Each row is a point on a landscape with many valleys, with its height.
From any point a ball rolls to the lowest of the 2 points nearest to it. It stops when none of these is lower. Distance is the straight distance between rows; heights are no part of it.
z199 h=44.5: [  4 -31  -4  10  -1 -15   9  -8 -11   2 -13  10  -2   0 -24  -9   3 -18
  16   0  10  -2 -21]
z166 h=7.7: [  8  53   3 -40  35  -9 -16  -1   0  10  37   6  -4  -7  12  -2 -26  -1
 -20  19 -37 -19  26]
z111 h=29.6: [ -7  16 -23  -6  27  -3   7   0   7  -3  20  32  21  40 -32  -1  -9 -43
  -1  -5  -1 -14 -10]
z330 h=1.6: [ -7  27   2   3   3   5 -10  15 -23  15   9  31   1  25   8  -2   0  17
  -4   2  12 -20  17]
z75 h=37.4: [ 22   1  -8 -10 -13  27  15 -13  56 -26  15 -10   1  21  10   8   4 -40
  16 -27  37  15  -8]
z503 h=47.6: [  4 -31   2   4  -7 -42   7 -23 -22 -11 -15   0   1 -18 -22 -22  -4 -32
   1   4   3  -9 -17]
z771 h=41.4: [-17  -6  23  18 -17  -9   8   9  -9   7 -26 -29   6  -3   6  -8  33  36
 -17  11  15  28  13]
z895 h=5.0: [  1 -11 -27  41   1  -7  -6 -18  12   0  -4  -7 -43 -30 -68  -1   1  17
   0   9 -33 -36 -33]
z947 h=36.9: [-32 -15  35  12   5  -8   9  14 -36   5   0 -12  37  -2  22 -14 -13  10
  12  13   3  31   5]
z304 h=22.2: [ 18 -19   2  -6 -21 -12   4 -16  38 -12 -19 -16  -7   5 -27  40  30   2
 -24 -15  36   2   2]
z968 h=52.4: [ -1  28  16 -31 -23  10 -18  17 -13  12  25  -8 -14 -24  48 -14  16  24
  -9   5 -18  -1  32]
z31 h=40.9: [  6 -31  -1   0  -7  -9  19  -1  -9  -7  -4  21  12  21 -18  -4  -9 -23
  16 -16  24   1 -43]
z827 h=25.5: [  3 -18 -22   8   3   7   8 -18  47  -8  -5   3 -12  18 -85  32   6   4
 -21   8   6 -28 -31]
z495 h=36.8: [-17  23 -31 -40   9   8 -29   2  31  31  33  29   3  38  31 -18   5 -12
  15 -22 -12 -17  26]
z282 h=51.9: [ 12 -13 -23  12  11  15  11   8   1   7 -28  17  -9  14 -15  20  -5  37
  -2   1  10  -1 -33]
z943 h=31.8: [-13  37 -19 -51  10  15  -8  -6  32  35  38  13   0  19  19 -25  12  -9
  13  -7 -27 -25  25]
z780 h=15.3: [-17  32   9  -1   7   4 -18  24 -31  13  26  11   2  14  11  13  -7   0
  -8   5   1  -6  38]
z830 h=26.3: [ 28  -8 -10  -7  -1  14  13  -5  20 -12 -18  -2   2   9  14  -2  -4  -7
   0   4  29  10 -30]
z38 h=36.2: [  6  17 -12  -9   7   4  10  -9  25  -8  11   0   6  26 -30   6   7 -46
  14  -8  25  -3   4]
z976 h=6.8: [  1   1  -6  -5 -27  30   5   3  29 -12  23 -21 -11  -3  69 -19  -2 -32
  20 -11  20  28   8]
z898 h=26.8: [  7 -15 -10  26   9  -8  -5   3 -18 -11 -49   7   6 -10  -4   1   1   4
 -30  15  -4   3 -24]
z777 h=22.4: [-26 -32 -45  63 -15 -31  -2 -19 -14  20 -21   6 -40 -32 -42  -5  -2  30
   6  -5 -27 -11 -30]
z994 h=37.5: [-12 -47 -22  29  -2 -15  -8   7 -17   6 -29  30  -7   2 -32  -2   6   8
 -19  -9 -20  -7 -31]
z197 h=20.7: [  2  22  10 -23  34 -29 -24  -3 -29  10  10  23  -4 -15   8   3 -44  10
   5  13 -46 -15  14]
z917 h=30.7: [-20 -40 -25  56  -8 -30   2  -8 -17   7 -16  11 -21 -22 -44  -6   0  -5
 -18  -5 -25 -19 -28]
z360 h=31.7: [ 30  -2 -20 -10  -2  10  18  -2  39 -15   0  11   0  29  16  14  -5 -26
  -8 -16  29  24 -35]
z694 h=19.7: [ -6  11  32   9  -4   3  19  -1 -23 -18  16  -8  21   9   4   7 -10 -30
   3  -2  18  13  22]
z547 h=38.8: [ 11  -3  -5  21  -5   2   7   2   3   6 -28  10 -21  16 -43  33  19  47
 -14  -2   2 -12  16]
z505 h=23.0: [-14  21  -7 -33   4  14 -13   7  28  10  67  10 -11  -3  58 -17 -27 -31
  22  -8 -32  -4  46]
z936 h=51.0: [ 11 -20   3  -7   5 -42  -7  -6 -18  -5  -9   3  10 -11  25 -22   1 -35
  -5   6   3   3  -8]
z44 h=66.5: [-12 -33  23  18  -3  -3  28 -15  -3 -38  -7 -13   8  -7 -59   3 -10 -40
  18 -15  16   0 -38]
z384 h=25.6: [  0   0  33   2  -8 -16  -4 -10 -18   0  -5 -42  13 -33  20 -14   7  10
  -9  22  -3  16  28]
z577 h=63.7: [  7 -46   0  14 -14   3  14 -20  25 -26 -19  -6  -6  -6 -65  32   1  -5
   9 -10  27  -8 -40]
z589 h=15.8: [  6  13  -3 -12 -12   0  -7  13  -7  16   1  15  -9  13   6  -3  21  22
  -3  -6  10 -12  23]
z566 h=18.6: [ 24  13  21 -15   5  -4  -5  -6 -13  -7 -11 -30   3 -34  13   1  14   9
 -11  16 -23   3  18]
z165 h=54.9: [-26 -38  16  24  -7 -11  18  -3  -1  -6 -40 -31  28 -11 -25  -3  17   8
  -1   5   9  32 -21]
z729 h=55.9: [-18  23  36 -22 -14  18  -4  10  -3   4  27 -45  -3 -37  59 -11 -16  30
   3  27 -18  32  28]
z770 h=27.2: [ -3  41  -3 -55  18  10 -12   4  25  23  44   6 -10  -5  38 -14 -19 -14
  23  -5 -24 -21  31]
z859 h=49.2: [  8 -22 -13  22  14  15  -3   6 -25  13 -34  21 -10 -13 -26  10 -18  38
   9  -4 -17 -13 -31]
z180 h=28.6: [-25  -5  44   8   4 -11  27   8 -41 -17  22   3  31  11  20   0 -22 -26
   1  -2   8  35  12]
z124 h=18.7: [ 16  11 -10   3  13   1   2 -13  24 -11  -6  -8  -5   7 -64  13   3 -11
  -7  15  10 -24 -10]
z414 h=21.1: [ 11   1   3 -11 -26   9   0  -7  10  -9 -14 -24  -4   0  -3  17  31   5
 -13  -8  24   1  20]
z766 h=12.3: [ -3 -31 -44  48  -8 -14  -4 -20  15  19  -8   3 -54 -23 -53  -7  -4  31
  -6   5 -38 -36 -43]
z427 h=32.2: [ 12  11 -15  11  15   4  -1   6   2   9 -19   6 -12  15 -44  26  17  28
 -24   4 -16 -23  -1]
z819 h=18.8: [ 18 -34 -11  26   0  -4   9  -8   0 -15 -41 -13  -5 -14 -28  15  15   6
 -33   3   2  -3 -25]
z781 h=54.3: [-25  15  22 -16 -23  10 -23  30 -19  11  12 -16   4 -26  72 -20   1  38
 -11  15 -16  23  12]
z511 h=26.6: [  5  18  33   0  25 -16 -10  -2 -32   8  -4  -2 -12 -34  -7   0 -39  38
  10  17 -37   1  11]
z39 h=50.6: [-12 -22   5   8  -7 -37 -27   5 -28  -3 -26  13  23 -11  37 -24  -1 -14
 -12  -5  10  16 -14]
z916 h=42.9: [ -9  -7  18  12  11  11   7  14 -28  10 -28 -14  16 -12  15 -17   2  38
  21   5  -5  15   4]
z824 h=47.3: [ -4 -22  -6   9  -1 -37 -41  -1 -25   8 -33  25  16 -14  24 -20   0   4
  -4  -8 -10  -2 -26]
z328 h=37.3: [  1 -23   2 -28   0  -2  -2   5 -20  14   8  18  11  -3  22  -8   7 -14
  23 -16  -6   5  10]
z909 h=30.8: [ 10  11  -9  -9  10  20  15   0   6 -10  31  20  15  33  16  -2 -16 -52
  24 -31   5  15  -1]
z438 h=14.7: [ -2   1  -1   5 -18  18   3  13   5   1   7 -16  14  -4  70 -17   1 -11
  10  -1  17  27   0]
z352 h=9.8: [ 23   3   2  -3 -14  -1  -5  -4  -9  -9 -21 -27  -6 -25  -7   4  37  18
 -10  -2 -14   0  13]
z10 h=20.5: [  8  23 -20 -21  24 -13 -26  -3  -4  10  -2  24  -4   0   1  -9   1   1
 -10  11 -26 -32  -3]
z752 h=20.9: [ 12   6  -8 -18  -5  20   6  14   9  -1  -8 -13   1   3  48 -12   0   4
  12   2  21  18 -16]
z242 h=43.0: [-11 -40 -20  10  -4 -20 -38   8 -15  11 -30  35   5  -2  -6   0  -2   8
   5 -24 -13 -15 -40]
z613 h=11.3: [-13  25  22   9  -6  22  13   7 -25 -12  39  -6   9   9  20  11 -25 -23
   8   6  19  17  31]
z934 h=30.1: [  8   3  -9  -4 -11  -9  -6  16  15  16  -9  27 -13  33  11  20  22  35
 -28 -13  17  -5   7]
z388 h=61.4: [  1 -47   7  12 -11   7  34  -9  18 -16 -36 -10   6   2 -35  21   5  12
  -6 -12  33  24 -30]
z730 h=11.8: [  5 -12  -6  24   5   1  -4 -22  16  -9 -11  -6 -20 -17 -72  10   8   7
   3  16 -14 -38 -14]
z750 h=14.9: [ -2  54  -7 -36  31  12  -7  -6  17   7  38   4  13  18 -11   0 -17 -19
  -6  21 -22 -22  29]
z336 h=22.5: [-13  35 -22 -19  27  14  -6   0  17  10  30  16  16  41  -4  -4  -2 -35
   1   2  -9  -8  12]
z71 h=40.8: [  7  25 -16  -1  -1  27   5 -12  62 -30  24  -6   3  36  -9  13  11 -53
  12 -26  35   0   5]
z585 h=31.9: [  3   4  -2 -39  14   0 -17   3  -3  14  31  22   6   6  36 -10 -18 -26
  27 -11 -25  -9  18]
z899 h=35.7: [  1 -14 -10  -4   4   5  14   2 -15  -9  21  23  19  33   7  -6 -11 -43
  27 -31  16   9 -24]
z110 h=6.9: [ 19 -22   0  18 -16 -12  13 -10  22  -9 -33 -11 -10  -9 -45  32  20  11
 -34   7  12   2 -11]
z268 h=13.8: [ 10  15  -6 -21  -5  10   1   3  18  -9  36  -9  -4  -9  66 -18 -11 -42
  18  -3   0   4  20]
z892 h=33.6: [ -3   4  24  25  -6 -20  -3  -7 -14   5 -31 -37  -2 -33 -10 -23  25  36
  -7  20  -2  21  10]
z649 h=25.3: [ -4  28 -15  -4   3  32   9  14  10  -6  44  16   8  34  37   0 -20 -36
  28 -20  16  -3  12]
z607 h=65.1: [  2 -28  11   3 -19  -2  23 -25  29 -36  -5   1  11  17 -67  27  -1 -30
  11 -19  38   5 -42]
z149 h=19.8: [  0  30  -5   0   2  38   7  22  -7  -1  24   5  -6  17  36   1 -13  -5
  18  -4  19   5  17]
z40 h=25.2: [  5  21 -27  -1  22  -8 -20   4  -3   9 -16  25  -9  10 -25  -2  -2  16
 -14  14 -19 -30 -20]
z146 h=57.0: [  0  10  37 -15  -5  24   8   8 -13  -5  19 -38  12 -22  44  -2 -18  11
  14  25  -4  31  26]
z255 h=20.4: [  1  41  26  -6  17  12   1   8 -20  -7  27  -6  -1  -4   8  16 -20  -3
 -12  21 -11 -12  42]
z445 h=47.4: [-17  12  26   1 -33  13  -1  12  -6  -3   6 -30  -1 -13  28 -10  26  32
  -4   7  27  15  27]
z231 h=15.1: [  3  28   0 -27  43 -23 -21  -5  -4  14  17  26   2  -1 -10  -8 -22  -5
  -4  23 -40 -30   4]
z671 h=18.2: [  1  15   5 -23  -8  11  -2  -6  23 -14  56 -18 -13 -21  58 -12 -21 -44
  14  -3 -18   9  45]
z488 h=50.0: [  0  12  12 -13 -33  15  -9  13  -5  10   3 -22  -7  -9  45  -6  35  33
 -21   6   5   8  17]
z768 h=49.4: [-25 -28  15  43  -7 -20  11  11 -11   4 -41 -22  22  -4  -6 -17  21  30
 -23  -1   3  31  -7]
z813 h=46.1: [ -5 -18   8  23  10  10  14   7 -31   7 -24  -3   9 -11 -16  -6 -11  32
  32   2  -4   7 -10]
z597 h=25.4: [  7  43  19  -3  20  -3   1  -4 -17   8   8   2 -14 -11  -9   4 -18  20
   5  26  -9 -14  24]
z686 h=39.9: [  9  -6  -4   6 -12 -11   1   8   8  21 -18  22 -18  12 -13  33  24  60
 -24  -7  13  -4  11]
z858 h=58.9: [  4 -41  10   9 -18   6  14 -11  15 -10 -39 -28   9  -1 -15  14  29  21
  -7  -8  31  27 -12]

For each start below, name the point where the ball stops.
z547 | z231
z968 | z352
z503 | z613
z360 | z976
z768 | z352
z44 | z352
z607 | z352
z328 | z976
z71 | z166
z859 | z613
z943 | z976
z242 | z895

Call two points neighbours if one is among the 2 nearest of the other. Go from one point of each pair to the other, from neighbour to neighbour, staying as low as possible. Name the highest point that can't be avoided.
z110, z166 | z936
z330, z231 | z511
z895, z110 | z994
z110, z352 | z304

Write out the way that a ball takes from each point below.
z75 | z360, z830, z752, z438, z976
z936 | z503, z199, z31, z899, z909, z649, z149, z613
z781 | z968, z488, z445, z771, z892, z384, z566, z352
z39 | z824, z242, z994, z917, z777, z766, z895
